The views of a scene show one set of named points, each view turned or mirrored, shifted and resized as a whole, with a little noise and some points left out.

Scene 1
View 1
(132):  1.052 -0.858 -2.917 -1.840  0.793 -3.010 -0.500 -0.052 -1.600 -1.814  0.296  0.079  0.453 -0.990 -1.080 -1.762 -2.152  0.425 -0.328 -2.839
(38):  1.449 -1.258 -2.401 -2.987  0.403 -1.786 -1.134  0.693 -3.175 -0.994 -0.884 -2.523  1.905 -1.414 -3.558 -0.637 -2.742  1.165  0.650 -1.169
(45):  2.802  1.632 -0.282  1.736  4.373 -1.887 -3.560 -0.245 -2.775  0.053 -0.075 -4.054  0.214 -1.234  0.745 -3.158 -3.086  1.687  2.993  3.829
(55):  2.998  0.427 -1.885 -0.183  3.100 -3.764 -2.494 -1.888 -1.076 -1.258  1.180 -0.640 -1.078 -2.419  2.028 -3.286 -1.962  1.917  1.540  0.354
(51):  1.995 -0.541 -3.528 -4.508 -0.061 -2.996 -0.609  0.111 -0.820 -1.246  0.229  0.653 -0.078 -0.741 -1.776 -1.198 -1.590  2.019 -1.116 -3.433
(24):  0.430 -1.639 -1.956  1.734  1.977 -3.732 -0.602 -1.403 -2.328 -2.995  0.852 -0.156  0.782 -2.506  0.924 -2.973 -2.463 -1.459  0.877 -2.193
(223):  1.638  4.038 -2.059  0.210  3.450 -1.784 -1.930  2.058  0.172  0.614  0.580 -0.004 -2.001  3.611  1.161 -3.310 -1.800  1.477 -0.905  0.377
(125):  2.151  0.193 -1.309 -0.663  2.390 -1.785 -2.405  0.287 -3.056 -0.439 -0.586 -3.549  1.128 -1.306 -1.524 -1.828 -2.923  1.497  1.923  1.466
(5):  0.657  4.960 -0.708  1.344  3.946  0.824 -2.447  4.900 -2.019  2.158 -1.422 -3.869  0.190  5.767 -1.964 -2.260 -3.178  0.847  0.095  3.169
(68): -1.490 -0.849 -3.481 -1.485 -0.504 -1.960  1.299  2.472 -1.892 -2.068 -0.367  0.963  1.491  2.044 -3.055 -1.043 -2.268 -1.916 -2.505 -5.244
(115):  0.127 -1.390 -0.682  3.192  2.826 -2.232 -1.373 -0.184 -4.209 -2.218 -0.315 -3.256  2.168 -2.138 -0.523 -2.552 -3.553 -1.818  2.409  0.582
(114):  1.033 -0.089 -2.845 -4.087 -0.088 -1.119 -0.602  2.218 -2.503 -0.282 -1.242 -1.967  1.581  0.934 -4.442 -0.288 -2.593  1.410 -0.686 -2.075
(225):  2.278 -1.115 -3.459 -2.551  0.884 -4.560 -0.736 -2.123 -0.255 -2.472  1.553  1.978 -1.075 -2.743  1.141 -2.566 -1.251  1.326 -0.418 -3.726
(76):  2.862 -1.910 -2.813 -2.810  0.986 -4.136 -1.463 -2.470 -1.572 -2.269  0.919 -0.018 -0.001 -4.146  0.077 -2.085 -1.899  1.868  0.981 -2.097
View 2
(76): -0.461  1.045 -0.022  2.585  0.042 -2.849 -1.080 -0.177 -0.213  0.169 -0.092  0.586 -0.341  0.747  0.358  0.375 -2.745 -0.467 -0.054  3.287
(51): -1.142 -0.483 -1.116  2.067 -1.709 -3.132 -2.151 -0.395 -0.323  0.916 -0.503 -0.498 -0.096  1.825 -0.906 -0.517 -2.619  0.012 -0.836  1.585
(68): -0.392 -1.258 -1.811  0.989 -1.228 -1.064 -2.105 -0.170 -0.853  1.709 -0.182 -1.490 -0.428  0.883 -0.539 -1.607 -0.068  0.323 -2.403 -0.899
(115):  1.058  1.260 -1.169  0.630  1.842 -0.907  1.014 -0.851  0.426 -0.850  0.227  1.006 -0.933 -0.544  0.638  0.385  1.257  0.318  0.393  1.299
(132): -0.376  0.046 -1.128  1.749 -0.610 -2.116 -1.274 -0.384 -0.127  0.555 -0.191 -0.101 -0.182  0.933 -0.100 -0.248 -1.378  0.184 -0.866  1.356
(45):  0.719  1.211 -2.072  0.554  0.706 -2.353  1.620 -1.930  2.154 -2.284 -0.529  2.213 -0.062  0.826 -0.230  1.934  0.108  1.406  2.103  2.315
(125):  0.041  0.768 -1.692  0.548  0.400 -2.864  0.567 -1.419  0.844 -1.157 -0.347  1.008 -0.914  1.028 -0.864  0.424 -0.119  0.490  1.553  1.687
(38): -0.543  0.367 -1.316  0.749  0.036 -3.241 -0.621 -0.797 -0.436 -0.003 -0.130 -0.227 -1.556  1.212 -1.322 -1.080 -0.554 -0.347  0.758  1.164
(225): -0.527  0.323 -0.285  3.076 -0.916 -2.099 -1.887  0.054 -0.031  0.854 -0.259  0.377  0.618  0.912  0.800  0.603 -3.244  0.031 -1.396  2.877
(55):  0.148  0.962 -1.023  2.236 -0.138 -2.218 -0.058 -0.970  1.315 -0.928 -0.457  1.645  0.701  0.802  0.677  1.850 -1.993  0.903  0.351  3.160
(114): -0.911 -0.595 -2.006  0.360 -1.147 -3.413 -1.194 -1.021 -0.398  0.392 -0.442 -0.836 -1.341  1.909 -2.067 -1.479 -0.507  0.110  0.301  0.126
(223): -0.049 -1.016 -3.285  1.023 -2.277 -1.636 -0.370 -1.782  2.432 -0.830 -1.170  1.095  1.756  1.958 -0.472  1.785 -0.910  2.675 -0.481  0.605
View 3
(51): -2.168  1.794 -0.731  0.549 -2.055 -0.007  1.054 -2.822  0.094 -0.938  0.083  0.445  0.029 -0.260 -0.723 -1.124 -1.021 -0.396  1.464  1.115
(5):  0.237  1.068  3.598  2.421 -3.712 -1.671 -0.211  0.632 -1.254 -0.675 -0.947  2.100 -0.612  1.166 -0.907  1.707  2.447  1.843  3.257 -2.420
(45): -0.776 -1.237  2.756 -0.622 -3.717 -0.722  0.169  0.010 -0.791 -0.583  1.737  1.876 -0.108 -0.929 -0.360  0.784  0.637  3.914  1.427 -1.337
(24): -1.468 -1.214 -0.445 -1.266 -0.463 -1.234 -0.094 -0.853  0.667  0.118 -0.165  0.605  0.250 -1.049  0.282 -0.374 -0.646  2.352  0.675  0.662
(38): -2.248  0.416  1.958 -1.008 -2.726 -1.214  0.694 -1.982  0.437 -0.451  0.088  1.758 -0.077 -0.071 -0.749 -0.910 -0.645  0.053  2.540  1.080
(223): -0.106  1.383  0.178  2.653 -2.489 -0.208  0.220 -0.374 -1.207 -1.011 -0.178  0.480 -0.190  0.090 -0.491  1.044  1.264  2.268  1.325 -1.758
(125): -1.486 -0.633  2.593 -0.950 -3.362 -1.021  0.413 -0.878 -0.241 -0.497  1.067  1.908 -0.066 -0.582 -0.559 -0.027  0.056  2.181  1.965 -0.244
(68): -1.650  1.378 -0.476  0.683 -0.107 -1.950 -0.020 -1.689  0.970 -0.028 -2.761  0.647 -0.085  0.763 -0.316 -0.715 -0.174 -1.171  2.507  1.222
(55): -1.286 -0.540 -0.013 -0.328 -2.487  0.191  0.561 -1.161 -0.509 -0.781  1.790  0.574  0.223 -1.468 -0.104 -0.074 -0.503  3.270  0.273 -0.362
(76): -2.393 -0.195 -0.454 -1.293 -2.074  0.123  0.948 -2.453  0.249 -0.718  1.555  0.629  0.288 -1.462 -0.238 -1.188 -1.564  1.562  0.542  1.182
(114): -2.097  1.617  1.798  0.307 -2.820 -1.176  0.785 -2.192  0.232 -0.615 -0.679  1.629 -0.210  0.626 -1.060 -0.768 -0.196 -1.061  3.044  0.873
(132): -1.886  0.507 -0.227 -0.148 -1.424 -0.772  0.479 -1.860  0.356 -0.464 -0.257  0.670  0.080 -0.427 -0.335 -0.699 -0.722  0.675  1.385  0.880
View 4
(115):  0.819 -0.316 -1.372 -0.988  1.303 -0.371  0.487 -0.701  0.012  2.286  0.470 -0.962 -0.783 -1.171 -0.600 -0.611 -1.752 -0.074  1.564  1.745
(68): -0.573  1.295  0.009  1.889 -1.918  1.523  4.895  0.002 -0.736  1.263 -1.560  0.798 -2.888 -0.092  1.082 -2.410 -0.468 -0.881  0.524  1.211
(225): -0.620  0.967  1.599 -1.781 -1.937  0.805  1.968  0.311  1.266  0.034  1.310  0.858 -4.243  1.660 -0.931 -1.660  0.658 -0.968  1.645  0.712
(55):  0.281  0.483  0.897 -2.102 -0.378 -0.675  0.792  0.094  3.037  0.068  1.540 -0.571 -2.238  0.299 -1.401 -0.059  0.119 -0.841  1.697  0.832
(45):  0.811 -0.024 -0.161 -1.088  1.472 -1.958  0.591 -0.174  3.630  0.408  0.975 -1.647  0.270 -1.270 -1.568  1.190 -1.380 -0.855  1.322  0.837
(24):  0.512  0.335 -0.397 -1.639 -0.649  0.520  1.020 -0.324  0.383  1.702  0.696 -0.317 -2.722 -0.010 -0.273 -1.499  0.011 -0.153  1.783  1.822
(125):  0.002  0.120  0.298 -0.083  1.162 -1.072  1.776 -0.058  1.797  0.440  0.621 -0.431 -0.595 -0.545 -1.305  0.210 -2.073 -1.080  0.848  0.303
(223):  0.518  1.510  0.582  0.475 -1.603 -0.868  3.755  0.351  4.935 -0.441 -0.701 -1.308 -1.179 -1.030  0.066  0.531  0.968 -1.270  0.976  1.082
(132): -0.518  0.805  0.755 -0.166 -1.029  0.515  2.789  0.075  0.718  0.500  0.229  0.524 -2.832  0.544 -0.436 -1.408 -0.566 -0.961  1.057  0.722
(51): -1.229  1.124  1.925  0.338 -1.542  0.668  3.777  0.463  1.021 -0.473  0.311  1.298 -3.447  1.414 -0.787 -1.449 -0.570 -1.560  0.759 -0.152
(38): -0.889  0.254  0.726  0.814  0.663 -0.092  2.876  0.028 -0.010  0.431  0.219  0.759 -1.576  0.309 -1.085 -0.912 -2.562 -1.325  0.485 -0.170
(76): -0.696  0.328  1.469 -1.896 -0.480  0.179  1.155  0.172  0.743  0.130  1.768  0.824 -3.412  1.536 -1.661 -1.260 -0.770 -0.992  1.505  0.212
(5):  0.852  1.051 -0.524  2.636  0.421 -1.858  4.502  0.037  4.677  0.046 -1.896 -1.987  1.540 -2.844  0.279  1.581 -1.182 -1.372  0.200  0.891

In a view up to two points have been moved. Name them for each view, in the order of its rows, or write -.
view 1 | (51)
view 2 | -
view 3 | (125)
view 4 | (115)
